Points on a hilly landscape, in no order, each with its height.
From any point a ball rolls to the lowest of the 2 points nearest to it. It stops when none of these is lower. Distance is the straight distance between rows; heights are no part of it.
z845 (h 507): [ 1.52 -0.32 -0.45 -0.65 -0.47 -0.68  1.60 -0.88 -1.41  1.43  1.53  2.14
 -0.78  1.97 -0.67  1.02 -2.21 -2.22  2.24  3.18  0.75 -1.68 -2.37 -2.07
  0.69  0.04 -0.90  3.30]
z196 (h 400): [ 0.70 -1.68 -0.60 -1.47 -0.47 -0.43 -1.76  0.90  0.48  0.11 -0.14  0.91
  1.26  2.76 -2.18 -0.23  4.86 -1.53  2.65 -2.59  3.30 -0.46 -1.18 -0.79
  2.33  0.08 -2.75  2.35]
z107 (h 352): [ 0.25  2.23 -1.43  1.88  1.08 -0.28  2.79  0.05  0.43 -1.45 -0.31  0.15
 -1.03 -1.89  0.35 -0.98 -2.55  0.27  0.00 -0.12  0.07  0.32  0.11  2.39
 -1.54 -1.54  2.38 -2.14]
z380 (h 266): [ 1.40  0.07 -2.90  0.74  0.20 -1.16  2.19  0.35 -1.78  1.26  1.31  3.39
 -1.87  1.12 -1.39 -0.77 -1.91 -0.90  1.60  2.32  1.61 -2.29 -0.74 -1.66
  0.50 -2.43  2.24  0.99]
z253 (h 436): [-0.58 -1.39 -1.64  0.69 -1.55 -1.45  2.91 -0.84 -0.96  0.67  0.67 -1.39
  1.35 -0.30 -1.03  0.94 -1.52 -0.15  2.38  1.52  0.43 -1.83 -1.34  1.37
 -1.20  0.73  1.06  1.15]
z747 (h 308): [ 0.57  0.79 -0.44  1.91  0.96 -0.07  2.56 -0.03  1.06 -2.14 -1.36 -0.85
 -1.11 -0.98 -0.03  0.22 -0.40  0.60  0.41 -2.19  0.45  1.16  0.52  2.26
  0.14 -2.41  2.65 -2.48]
z543 (h 164): [ 1.20  1.53  1.43 -6.23  0.23  2.89 -2.38 -2.28  2.37  0.36 -0.46 -0.19
 -1.65 -3.79  3.07 -1.15 -0.23  0.16 -5.12  2.14 -0.65  2.75  1.57 -1.48
 -3.49  2.03  1.64  0.53]
z234 (h 475): [-2.12  1.00  1.27 -1.41 -0.81  1.93 -2.89  0.79  1.42 -0.26 -0.63 -1.93
  1.21 -0.30 -0.31 -2.10  4.12  1.96 -2.37 -1.79 -2.33  0.34  2.63 -0.40
  0.66  1.95 -3.62 -3.07]
z98 (h 398): [-1.70  0.66 -0.49  0.34  1.33  0.37  1.77 -0.55  1.16 -0.37 -0.56 -1.43
  0.35 -1.78 -1.45  1.13  1.99  2.17 -1.10 -1.60 -0.33  1.09  1.79  1.38
 -0.25  3.30 -3.04 -2.34]
z241 (h 190): [ 1.72  0.60  1.78 -4.67  1.54  1.66 -2.04 -2.12  3.01 -0.09 -0.86 -0.41
 -2.41 -3.40  2.38  0.10  0.30  0.37 -4.56  1.41 -1.57  2.27  0.74 -0.14
 -2.52  3.45  0.58 -0.73]
z410 (h 363): [ 0.34 -0.20  0.43 -0.74  0.04  0.49 -3.30 -0.08 -3.48 -0.31  1.04  2.96
  0.53  3.04  1.02 -1.04 -2.90 -1.56 -0.62  0.39 -0.89 -1.48 -0.03 -0.97
 -0.73  0.12 -2.32  0.78]
z62 (h 359): [ 0.35 -0.87 -1.89  0.24  0.07 -1.21  1.28  2.29  1.85  0.95 -0.55  0.99
 -0.17  0.35 -2.71  0.58  2.40 -1.25  2.18 -0.97  6.05 -0.16  0.23 -2.57
  3.17 -4.04  2.29  2.01]
z363 (h 492): [-1.05 -2.22  0.58 -0.05 -0.56  0.07  1.26 -0.32 -1.87  2.27  1.20  0.64
  1.73  0.62  1.30  0.84 -1.17  0.10  2.10  0.60  1.04  0.98 -2.97 -0.53
  0.47 -0.28  0.15  2.23]
z388 (h 252): [-1.26 -0.04  2.41 -0.16 -0.04  0.97 -2.53  1.20 -0.29  0.07 -1.09  0.95
 -0.17  1.00  1.87 -2.07  1.35  1.73  0.42 -2.74 -0.92  1.43  0.30 -0.20
  1.76 -0.85  0.02 -1.17]
z915 (h 424): [-3.03 -0.70  0.65  0.01 -0.93  0.24  0.28  0.17 -0.52  2.17 -0.73 -2.06
  3.78  0.38 -0.36 -0.19  0.99  0.71  2.14 -2.43 -0.81  0.39 -0.62 -1.20
  1.34  0.32 -1.75  0.87]
z465 (h 372): [-0.08 -2.90  0.14 -1.74 -0.53 -0.14 -0.66 -0.09 -0.93  1.16 -0.20  1.48
  1.56  2.34 -1.05 -0.49  3.86 -0.11  2.10 -2.60  2.63  0.77 -1.73 -1.02
  1.81  0.79 -2.04  1.33]
z614 (h 517): [-2.23  0.73 -1.04  2.44  0.52  0.37  0.97  1.79  0.45  0.43 -0.37 -2.33
  2.15  0.29 -1.73 -1.27  0.23  0.39  3.44 -3.07  0.13  0.17  0.55 -0.52
  1.15 -2.42  0.95 -0.08]
z924 (h 479): [-2.26 -0.27 -1.62  1.93  0.07 -0.25  1.80  0.89 -0.81  0.21 -0.48 -2.02
  2.11  0.13 -0.13 -0.45 -0.30  1.27  3.42 -1.95  0.94  1.77 -0.72  0.82
  1.33 -2.59  2.51 -0.59]
z345 (h 371): [-2.13 -1.28  1.31  0.35 -1.84 -0.29  0.37 -0.33  0.59  0.75 -0.45 -2.90
  1.48 -0.04 -0.37  0.59  2.50 -0.16  1.21 -1.67 -1.10  0.01  0.00  0.63
  1.22  1.65 -1.40 -0.10]
z130 (h 451): [-2.27  0.03  0.17 -0.65 -0.38  1.02 -1.60 -0.05  1.71 -0.49 -0.05 -2.35
  1.71 -0.95 -1.25 -0.73  3.54  1.42 -3.76 -0.46 -1.06  0.19  2.33  0.06
 -0.64  4.43 -4.79 -2.39]
z606 (h 441): [-2.41  0.74 -0.48  1.76  0.82  0.86  0.81  0.67 -1.44  1.43  0.04 -1.78
  2.06 -0.59  1.64 -1.36 -1.59  1.81  2.08 -1.32 -0.75  2.08 -0.66  1.08
  0.41 -2.21  2.72 -1.71]
z906 (h 315): [ 0.73  2.69  2.19  0.84 -0.11  0.54 -0.12  0.50  1.17 -0.09  0.17 -2.07
 -0.30 -1.30  3.21  0.11 -2.62  0.07 -0.69  0.79 -2.59 -0.76  0.17  1.43
 -0.18 -1.07  1.63  0.56]
z123 (h 489): [ 1.58  1.27  0.56  0.20 -0.02 -0.14 -1.27  0.76 -0.11  0.33 -0.06  1.40
  0.43  2.58 -1.96  0.70  0.25 -3.32  2.24 -0.92  0.72 -2.11 -1.45 -1.82
  2.78 -0.49 -1.76  3.48]
z635 (h 226): [ 0.41  0.92  3.41 -3.63 -0.01  1.35 -3.68 -1.88  1.75 -0.91 -1.05 -0.67
 -1.51 -2.64  0.72 -0.77  1.34  0.54 -5.06  0.88 -2.20  0.80  1.84 -0.93
 -1.01  3.47 -0.45 -1.07]
z589 (h 379): [ 0.62  1.47  0.65 -0.84  2.26 -0.06  1.47 -1.02  2.98 -0.35 -1.72  0.32
 -2.03 -2.60 -0.45  2.21  0.46  0.38 -2.53 -0.10 -0.69  1.11 -0.33  0.56
 -2.03  3.23 -1.35 -1.26]
z544 (h 534): [ 1.96 -2.13 -2.10  0.05 -1.36 -2.66  0.99 -0.48 -0.29 -1.06  1.16 -0.13
 -1.45  0.87 -3.74  2.05  2.92 -1.80  0.30  1.25  1.47 -2.02  0.77  0.64
  0.37  1.31 -0.33  0.99]
z773 (h 535): [ 0.88 -1.56  0.64 -1.48 -1.20 -0.60 -0.23 -1.92 -1.67  0.85  1.75  1.13
  0.51  1.86  0.27  1.06 -1.33 -2.75  1.77  1.93 -0.06 -2.08 -2.64 -0.56
 -0.53  0.93 -1.78  3.95]
z276 (h 215): [-1.65  0.97 -1.37  0.40 -0.28  0.17 -0.81 -0.37 -0.41 -3.35  0.66 -3.49
 -0.11 -0.37 -0.33 -1.39  0.92  1.69 -0.04 -2.17 -1.19  0.70  3.81  2.41
 -1.61  0.78 -1.14 -4.66]
z100 (h 191): [-0.53  1.43 -3.63  2.09  0.06 -0.89  4.19  0.89 -0.26 -0.26  0.67 -0.78
  0.23 -1.12 -2.45 -0.75 -2.76 -0.70  1.35  2.17 -0.21 -2.45  0.95 -0.31
 -0.91 -2.25  2.31 -0.27]
z354 (h 295): [-0.42  1.20 -0.45 -2.00  0.77  1.94 -1.61 -1.96  2.30 -1.35 -1.04 -2.27
 -0.15 -2.48  1.19 -0.16  0.62  0.55 -3.93 -0.41 -0.94  0.66  4.01  0.50
 -3.45  2.82 -0.67 -1.69]
z649 (h 329): [-0.56 -3.00  1.84 -1.93 -1.01  0.34 -2.24 -0.58 -1.96  1.55 -0.16  1.06
  1.49  2.47  1.21 -1.02  1.36 -0.46  1.13 -1.42  0.66  0.96 -2.05 -1.05
  1.47  0.49 -1.57  0.95]
z597 (h 410): [ 0.92  1.45  1.43 -0.38  2.57  0.35  1.34 -0.56  1.79  0.02 -2.00  2.37
 -1.95 -0.97 -1.08  1.99  0.55 -0.25 -1.29  0.06 -0.86  0.53 -0.63 -0.64
  0.28  2.74 -2.22 -0.21]
z182 (h 159): [ 3.20 -1.05  1.28  1.86 -0.41 -1.56  0.13  1.12 -0.65 -0.24  0.60  2.66
 -1.53  1.54  1.40  0.65 -1.25 -0.20  0.23  1.77  1.57 -0.34 -2.80  1.51
  1.23 -1.96  1.79  1.02]
z325 (h 172): [-1.29  0.42 -0.17  0.13  0.02 -0.16  0.41 -0.96 -0.05 -3.09  0.25 -3.70
 -1.19 -0.52  0.52 -0.66  1.73  2.45 -0.16 -2.24 -0.13  2.01  3.42  3.25
 -0.17  0.16  0.20 -4.71]
z127 (h 107): [-0.79  0.23  1.32 -0.34 -0.22  0.45 -0.35 -0.27  1.70 -1.48 -1.21 -2.71
 -1.08 -0.62  0.61 -0.47  2.85  2.09 -0.08 -2.51 -0.14  2.72  2.29  1.95
  1.70  0.48  0.53 -3.11]
z177 (h 513): [ 0.97 -1.93 -3.07 -0.29 -0.53 -2.10  0.10  0.08 -0.11 -2.26  1.50  0.96
 -1.52  0.47 -3.79  1.97  3.92  0.54  0.07  0.33  1.66 -0.86  1.17  1.42
  0.15  1.80 -1.66 -0.38]
z284 (h 131): [ 0.80  1.50 -3.81  2.49 -0.17 -0.04  5.20  0.93  0.13 -1.80 -0.52 -0.41
 -1.63 -1.78 -3.59 -0.16 -0.94 -1.30  0.11  1.25  0.70 -1.00  1.25 -0.26
 -0.40 -3.82  2.77 -0.87]
z837 (h 350): [ 1.65  1.95  1.51  0.93  0.61  0.39  0.79  0.82 -0.59  1.17  1.73 -0.15
 -0.82 -1.60  5.74 -0.05 -3.94  2.29 -2.26  3.93 -0.90  2.72 -1.83  1.54
 -1.69 -0.98  1.28 -0.11]
z280 (h 444): [ 1.69  0.58  0.64  0.64  1.08  0.04  1.59  0.09  1.40  0.81 -1.09  2.26
 -1.35 -0.58 -1.22  2.58 -0.93 -0.70 -0.03  1.45 -0.51 -1.29 -1.95 -0.61
  0.52  2.44 -0.38  0.30]
z748 (h 293): [ 2.06  0.77  2.75  2.00 -0.28 -0.87 -0.25  0.71 -0.82  0.92  1.78  0.32
 -0.85  0.04  4.83  0.68 -3.25  0.83 -0.79  3.45 -1.03  1.94 -2.29  1.29
  1.03 -1.83  0.45  1.36]
z991 (h 365): [-1.13 -0.15  0.36  1.62  0.88  0.04 -0.16  1.37 -1.18  0.90  0.94  1.58
  1.77  1.92  0.79 -1.14 -0.68  0.91  2.63 -1.75  0.97  1.09 -1.52 -0.93
  1.41 -3.65  1.65  1.55]
z935 (h 493): [-0.18 -1.49 -2.57  0.69 -0.08 -1.36  0.59  0.30 -0.06 -2.09  0.29  1.42
 -1.00  1.35 -3.24  0.10  3.13  1.42  0.80 -1.53  1.27 -0.49  1.35  1.36
  0.19  0.90 -1.03 -1.88]
z539 (h 292): [-0.39 -0.98  1.89 -0.68 -0.01  0.61 -2.50  0.76 -1.61  0.87 -0.35  1.78
  1.14  2.53  1.85 -1.19  0.59  0.33  0.69 -1.80 -0.02  1.24 -0.94 -1.01
  2.21 -0.29 -0.64  0.07]
z573 (h 210): [ 1.02  1.69  2.60 -3.08  0.31  2.28 -1.63 -1.47  0.74  0.34  0.27 -0.48
 -0.82 -2.25  4.23 -1.52 -2.06  1.23 -3.53  2.60 -2.19  1.46  1.05  0.55
 -1.97  0.71  1.89 -0.49]
z64 (h 235): [ 2.63  0.10  2.48  1.08 -0.94 -0.75 -1.22  0.18 -0.21  0.29  0.72  0.90
 -1.51  0.39  3.39  0.46 -1.72  0.23 -0.91  2.49 -0.85  0.64 -1.99  1.73
  0.77 -0.67  1.39  0.25]
z965 (h 357): [-0.03 -1.09 -1.69  0.42 -1.60 -2.19  2.66  0.19  0.79  0.24  0.33 -1.23
 -0.09  0.64 -2.46  1.55  1.96 -1.36  3.48 -0.78  3.23 -1.22 -0.47 -0.10
  1.36 -2.84  2.07  3.54]
z940 (h 390): [-0.13  0.36 -1.75  2.28  0.64 -0.35  1.58  2.64  1.69  0.19 -1.48  0.88
 -0.15 -0.63 -3.70  0.21  2.08 -0.20  1.58 -1.02  4.60  0.41  0.78 -2.75
  2.76 -3.73  2.23  0.81]
z144 (h 654): [-2.41 -0.96  0.98 -0.24 -1.72 -0.65 -1.49  0.18 -1.74  0.84  1.31 -1.41
  2.62  1.58  2.94 -1.23 -1.03  0.07  1.07 -1.22 -1.86 -0.34 -0.96  0.24
 -0.23 -1.42  0.02  1.54]
z629 (h 523): [-2.28  1.12 -0.69  1.69 -0.02  0.37  0.02  1.96  1.01 -0.04 -0.73 -0.90
  1.37  0.30 -1.31 -1.75  1.66  1.23  1.79 -3.15 -1.15 -0.15  1.93  0.13
  0.51 -0.44 -1.16 -0.92]
z220 (h 281): [ 2.82 -2.13 -0.46  0.17 -0.87 -1.92 -0.34  0.76  0.57  0.38 -0.32  2.00
 -1.67  1.72 -0.95  1.90  2.02 -2.06  2.20 -0.05  4.35 -0.44 -2.09 -0.75
  2.62 -2.64  2.03  2.34]
z732 (h 254): [-0.06  1.46  2.75  0.19  0.15  0.51 -1.23 -0.20  1.37 -0.34 -1.01 -1.07
 -0.60 -0.72  1.31 -0.44 -0.33  0.36 -0.67 -0.04 -2.42 -0.33  1.02  0.58
  0.17  0.80  0.17 -0.36]
z535 (h 374): [-1.33  0.77 -1.01  0.28  0.87  0.81  2.08 -1.13  0.52 -0.90 -0.35 -2.29
  0.30 -2.44 -0.21  1.67  0.09  1.86 -1.39 -0.64 -0.14  0.80  2.21  2.00
 -1.90  2.45 -0.99 -2.39]
z761 (h 187): [-0.13 -0.53  1.30  1.43 -0.04 -0.79 -1.43  1.14  1.67 -1.50 -1.15 -1.57
 -1.08  0.63 -0.07  0.40  3.06  0.90  1.12 -3.03  1.04  1.49  0.69  1.45
  2.31 -1.17  1.41 -1.40]
z506 (h 405): [-0.66 -1.70 -1.20 -0.66 -0.07  0.31  0.07 -1.20 -1.39  1.00 -0.16  1.63
  0.85  0.05  0.08  0.35 -2.18  0.94  0.12  0.77 -0.55 -1.11 -0.41  0.59
 -2.15  2.35 -0.42 -0.83]
z298 (h 408): [ 0.36  3.79 -0.76  1.48  2.21  0.55  1.31  0.59  0.55 -0.35  1.03 -2.12
  0.41 -1.92  3.97 -1.36 -4.93  0.35 -1.40  1.59 -2.20  0.72 -0.17  2.60
 -2.42 -2.10  2.83 -0.51]
z746 (h 366): [-0.40  2.77  0.71  1.74  0.50  0.36 -0.69  0.74 -0.63  0.05  1.38 -1.66
  0.66 -0.40  3.04 -1.58 -4.06  0.49 -0.48  0.99 -3.04 -0.05  0.06  1.25
 -1.18 -2.14  1.85  0.32]
z25 (h 460): [-3.01 -1.45 -0.61 -0.22 -0.45  0.34  1.37  0.11 -1.98  2.37  0.46 -0.92
  3.21  0.60 -0.21  0.48 -0.28  0.70  2.56 -0.68 -0.06  0.60 -1.45 -0.90
 -0.02 -0.08 -0.44  1.35]
z355 (h 260): [-1.37  0.88  0.12 -0.88 -0.39  0.98 -2.20 -0.52  0.79 -1.70 -0.54 -2.17
 -0.65 -1.17  0.49 -1.43  1.28  1.38 -2.03 -1.32 -1.90  0.18  3.76  1.56
 -2.28  1.60 -1.25 -3.12]
z49 (h 314): [-0.56 -0.85  3.15  0.18 -1.51 -0.92 -1.07 -0.46  0.74  0.36 -0.99 -1.47
  0.33 -0.39  0.42  0.81  1.17  0.28  0.03 -0.44 -1.87 -0.15 -0.15  1.04
  1.12  1.75 -0.56  0.13]
z404 (h 64): [-0.41  2.07 -3.97  2.71  1.92  0.52  6.15  1.59  0.49 -2.45 -0.77 -1.23
 -0.28 -2.79 -4.59 -0.74 -0.66 -1.42 -0.41 -0.54  0.65  0.90  1.21 -1.09
 -0.84 -4.76  2.56 -1.86]
z200 (h 382): [ 0.56  3.41 -2.05  1.57  2.43  0.40  3.21 -0.56  0.84 -1.59 -0.45 -1.12
 -0.21 -2.08  1.66 -1.80 -4.16 -0.45 -0.80  0.09 -1.32  0.32 -0.09  2.81
 -2.89 -2.00  3.16 -2.04]
z634 (h 449): [-2.01 -1.16 -2.03 -0.29 -1.26 -0.57 -1.45  0.26 -0.59 -2.01  0.83 -1.14
  1.28  1.13 -1.99 -1.66  1.85  0.69  0.77 -1.50 -0.36 -1.15  1.80  1.24
 -1.85  1.34 -3.02 -1.56]
z361 (h 217): [ 2.62 -0.89  0.33  1.81 -1.02 -1.41  1.20  1.09  0.51 -0.78 -0.92  2.13
 -1.89  0.67 -0.14  1.56  0.47 -0.94  0.87  0.56  2.33 -0.25 -2.48  1.16
  1.80 -2.27  2.47  0.99]
z95 (h 205): [-1.47  2.02  3.10 -0.86  0.87  1.31 -1.03  0.65  0.54  0.92 -0.84 -0.18
 -0.06 -0.44  1.86 -1.24 -0.09  1.36 -0.82 -1.21 -2.06  1.29  0.86 -0.42
  0.92 -0.64  0.60 -0.81]
z507 (h 259): [ 1.01  0.39  2.91 -2.78  0.60  1.26 -4.97 -0.86  1.65 -0.19 -1.45 -0.57
 -1.11 -1.14 -0.36  0.54  2.06 -0.98 -5.12  0.82 -2.14 -0.15  1.02 -1.19
  0.09  4.50 -1.91 -0.78]
z2 (h 322): [ 1.08 -1.98 -1.98 -0.10 -0.96 -2.44  0.81  0.49  0.48  0.17  0.24  0.28
 -0.65  1.31 -1.98  0.90  2.92 -1.46  2.92 -0.80  4.75 -0.86 -0.95 -1.53
  1.74 -2.56  2.22  2.72]
z111 (h 480): [ 0.77  0.44 -0.71  2.41  1.27 -0.01  3.79  0.80 -0.45  0.79 -0.29  2.88
 -1.07 -1.34 -0.10  1.20 -1.96  0.84  0.93  1.55  1.78  1.31 -2.29 -0.64
  1.15 -2.48  2.75 -0.24]
z769 (h 438): [ 0.61  0.42  0.49  0.70 -0.35 -0.39 -1.93  2.07  1.28 -0.36 -0.89  0.27
  0.77  2.59 -1.81  0.03  3.54 -0.73  2.18 -3.01  0.32 -1.09 -0.04 -0.65
  2.95  0.07 -2.42  1.02]
z657 (h 595): [-1.69 -1.15  2.41 -1.36 -1.77  0.34 -2.34 -1.34 -1.76  1.58  1.12 -1.29
  2.67  0.46  2.35  0.20 -2.06 -2.59 -1.85  1.37 -2.17 -1.20 -1.04 -2.01
 -0.58  1.58 -2.64  1.60]
z891 (h 234): [ 0.55  0.93 -3.41  1.31  0.46 -1.23  2.47  0.49 -0.51  0.34  0.72  1.64
 -0.97  0.19 -2.42 -0.41 -2.03 -0.70  1.61  2.29 -0.01 -2.62  0.39 -0.97
 -0.18 -1.81  1.56  1.00]
z997 (h 242): [ 1.78  2.15  2.56 -1.32  1.08  1.32 -2.44 -0.86  0.08  0.19  0.36  0.80
 -1.65 -1.12  5.02 -0.24 -2.81  0.51 -3.38  2.51 -2.17  0.60 -0.27  0.80
 -2.05  0.19  0.95 -0.28]
z391 (h 373): [-0.63 -3.56 -0.29 -0.66 -1.54 -0.43 -1.56 -2.04 -1.15  0.17 -0.17  0.08
  1.37  0.08 -1.12  0.24  0.01 -0.29 -1.23  0.81 -0.24 -1.52 -0.20 -0.33
 -1.77  3.71 -1.99 -0.58]
z341 (h 346): [-0.07  0.31  0.18 -0.33  0.96  1.06  1.23 -1.97  1.91 -0.04 -1.44 -1.47
 -0.43 -3.30  1.15  1.73 -1.69  1.34 -2.32  0.83 -0.57  0.60  0.53  1.21
 -2.76  3.19 -0.06 -2.02]
z970 (h 568): [-0.41 -1.70  1.40 -0.68 -1.28  0.17 -1.22 -1.46 -2.01  0.91  1.12  0.26
  2.33  1.39  1.70  0.92 -2.92 -3.24 -1.08  2.44 -1.07 -1.96 -1.92 -1.04
 -1.35  1.71 -2.65  2.72]
z58 (h 294): [ 1.05 -0.52 -2.65  0.61  0.88 -0.43  1.53  0.85 -2.83  1.14  1.46  4.06
 -1.19  2.42 -0.73 -0.75 -1.21 -0.91  2.07  1.45  2.41 -0.45 -0.98 -1.98
  1.09 -4.22  2.31  1.91]
z595 (h 245): [ 0.75 -0.43 -0.04  1.64 -0.31 -1.03  0.83  0.96  1.72 -1.78 -1.57 -0.35
 -1.31 -0.34 -1.15  1.20  2.21  1.00  0.47 -2.74  2.06  1.12  0.64  2.09
  1.98 -1.82  1.67 -1.90]
z984 (h 552): [ 3.08 -0.18 -2.29 -1.43 -0.61 -1.48 -0.35 -0.08 -0.71 -0.13  1.05  1.88
 -2.71  2.86 -3.32  1.03  1.66 -3.14  1.41  1.74  1.03 -3.93 -0.05 -1.29
  1.18 -0.83 -0.09  2.13]
z491 (h 325): [ 0.77  0.70  2.10 -0.13  0.66  0.73 -3.15 -0.13 -2.10  0.36  1.37  2.29
 -0.06  1.78  3.15 -0.13 -3.35 -0.37 -2.07  1.36 -1.57 -0.07 -0.65 -0.99
 -0.32 -0.44 -1.29  0.74]
z194 (h 285): [ 2.17  1.01  3.01 -0.27  0.39  1.07 -3.12 -0.56 -1.60  0.70  1.15  1.50
 -1.28  0.45  4.28 -0.15 -3.68 -0.10 -3.22  2.99 -2.27  0.47 -0.75  0.32
 -1.58 -0.50 -1.13  0.53]
z778 (h 401): [-0.72 -1.21 -1.29  0.51 -1.51 -1.75  2.26 -0.43 -0.20  0.12  0.83 -1.42
  0.77  0.60 -1.90  1.18  0.63 -0.74  3.09 -0.60  0.86 -1.78 -0.22  0.34
  0.02 -0.90  0.19  2.56]
z828 (h 427): [ 0.28 -2.25 -1.84 -0.13 -0.96 -0.69  1.36 -1.87 -1.70  0.49  0.47  0.18
  0.25 -0.60 -0.32  0.87 -2.02  0.38  0.97  2.20  0.51 -1.05 -0.62  1.82
 -2.56  2.09  0.61 -0.34]
z210 (h 624): [-2.46 -0.63  2.40 -0.65 -1.88  0.13 -1.31 -0.70 -2.09  1.75  0.86 -2.11
  3.56  0.19  2.28  0.09 -1.70 -0.70 -0.60  0.32 -2.55 -0.16 -0.65 -1.45
  0.23  0.25 -1.13  1.49]
z757 (h 499): [-2.16  1.53  0.43  0.12  0.16  1.02 -0.60  1.36  1.36  0.27 -0.70 -0.25
  1.56  0.58 -0.69 -2.35  2.35  1.92  0.08 -3.16 -1.49  0.25  2.06 -0.62
  0.75  1.47 -3.36 -1.70]
z973 (h 394): [-1.25  0.43  1.04 -0.82 -0.35  0.50 -3.37  0.47 -2.03  0.03  0.16  1.43
  1.54  2.47  0.53 -1.90 -1.55 -0.98 -0.01 -0.81 -1.73 -2.12  0.62 -1.40
 -1.10  0.44 -2.90 -0.17]
z261 (h 423): [-1.72 -0.82 -1.30 -0.80 -1.07  0.34 -3.25 -0.34 -1.41 -0.93 -0.27  0.53
  1.96  1.95 -0.76 -2.05 -0.20 -0.04 -0.30 -1.07 -1.53 -2.78  1.53 -0.09
 -2.36  1.33 -1.90 -1.29]
z101 (h 426): [-1.14 -0.87 -0.51  0.26 -0.30  0.51 -0.38  0.15  0.68 -0.47 -0.06 -0.71
  0.55 -0.69 -2.44  1.03  3.41  1.08 -1.58 -1.13 -0.69  0.19  1.22  0.72
  0.51  4.57 -4.36 -1.50]
z820 (h 323): [ 0.51 -0.40 -1.03  0.46  1.04  0.43  0.11  1.47 -2.07  1.02  1.41  3.48
  0.11  2.49 -0.52 -1.00 -0.63 -0.36  2.85 -0.60  2.24 -0.19 -1.11 -2.42
  1.84 -3.07  0.59  2.31]
z560 (h 478): [ 1.76 -0.16 -0.14 -0.10  0.97 -0.23  2.01 -0.18 -0.18  1.48  0.09  2.79
 -1.71  0.78 -1.37  2.28 -1.40 -1.56  1.65  2.55  1.02 -0.88 -2.02 -2.06
  1.48  1.29 -0.42  1.95]
z740 (h 506): [ 0.30 -1.03  0.23  1.39  0.28 -0.29  2.72  0.10 -0.90  1.79  0.21  1.89
 -0.24 -0.60  0.66  1.59 -1.81  1.13  2.03  1.52  1.66  1.50 -2.83 -0.09
  0.90 -0.38  1.63  0.39]
z724 (h 422): [-0.15  0.40 -1.70  1.72  1.42 -0.06  3.25  1.72  0.99  0.47 -1.32  2.65
 -1.15 -0.49 -2.90 -0.14  0.64  0.55  1.58 -1.21  2.61  0.84 -0.02 -2.34
  1.98 -2.51  1.94  0.17]
z749 (h 341): [ 0.18 -3.04  1.27 -1.38 -1.39 -0.26 -3.49 -1.95 -0.09 -0.48 -0.13 -1.58
  1.19  0.37 -0.75  0.00  0.62 -1.72 -2.90  0.80 -1.23 -1.64 -0.52 -0.71
 -1.23  4.00 -2.41  0.12]
z872 (h 471): [-1.13 -1.55 -2.39  0.55 -0.99 -1.79  0.01  0.43 -0.63 -2.32  0.72 -0.80
  0.32  1.23 -1.97 -0.69  2.73  1.85  1.38 -2.18  0.51  0.18  2.10  1.97
 -0.98  0.33 -1.81 -1.97]
z416 (h 407): [-1.82  0.60  0.68  2.07  2.28  0.86  0.50  1.65 -1.89  1.73  0.53  0.60
  1.68  0.30  1.82 -1.28 -2.42  2.08  1.71 -1.03 -0.56  2.65 -1.24 -0.05
  0.69 -2.84  2.49  0.18]
z72 (h 317): [ 0.31  0.65 -1.23 -1.89  1.13  1.75  0.23 -3.30  2.73 -0.75 -0.80 -3.68
 -0.23 -3.63  2.47  0.71 -1.06  0.38 -3.27  1.32 -0.34  1.36  2.70  1.29
 -4.37  3.30  0.18 -1.93]
z114 (h 454): [ 0.16  1.74 -1.09  1.54  2.34  0.49  4.82  1.26  1.23 -0.02 -1.59  2.49
 -1.64 -2.44 -1.06  1.12 -0.76 -0.19  0.46 -0.13  1.65  1.63 -1.23 -1.08
  0.34 -2.73  2.43 -0.18]
z608 (h 560): [ 2.59 -0.88 -2.23 -0.29 -0.58 -2.03  1.08  0.49 -0.02 -0.49  0.24  1.98
 -2.67  1.03 -3.22  1.32  1.81 -1.46  0.96  1.04  1.32 -2.50 -0.34 -0.10
  0.90 -0.93  1.17  0.78]
z293 (h 524): [ 3.14 -0.06 -0.60 -1.04  0.09 -0.90 -0.80  0.01 -0.52  0.23  0.10  1.80
 -1.62  2.85 -3.25  1.03  1.92 -4.05  2.08  0.07  1.91 -1.92 -1.25 -1.54
  2.55 -0.50 -1.13  3.34]
z783 (h 182): [ 0.78  2.72  1.89 -5.11 -0.30  3.38 -2.18 -1.71  1.18  0.27  0.67 -0.70
 -0.25 -3.68  4.23 -1.20 -1.52  0.92 -4.92  3.09 -1.36  2.77  1.44 -1.49
 -2.96  0.43  1.95  0.44]
z505 (h 304): [ 0.51 -2.76  1.91 -1.66 -1.66  0.17 -5.42 -1.40  0.83 -0.58 -0.67 -2.33
  0.13 -0.49 -0.75 -0.49  1.82 -0.95 -5.04  1.43 -1.79 -1.12  0.75 -1.63
 -0.79  4.67 -2.09 -0.94]

Where does a ball stop that starts at each point below?
z740 => z182
z363 => z95
z769 => z95
z107 => z127
z606 => z404
z72 => z127
z253 => z182
z144 => z95
z380 => z404
z935 => z543
z298 => z95

Call two points neighbours if one is among the 2 nearest of the other. Go from one point of each pair to the other, from neighbour to neighbour, staying as low as possible. Name the highest point that can't be avoided.
z543 / z95 => z740
z543 / z182 => z837
z404 / z127 => z629
z95 / z341 => z298

Write out the way that a ball takes from each point below.
z924 => z606 z416 z991 z820 z58 z380 z891 z100 z284 z404
z62 => z2 z220 z361 z182
z544 => z177 z935 z872 z634 z261 z973 z410 z491 z194 z997 z573 z783 z543
z293 => z123 z769 z196 z465 z649 z539 z388 z95
z506 => z391 z749 z505 z507 z635 z241 z543
z200 => z107 z747 z595 z761 z127
z837 => z997 z573 z783 z543
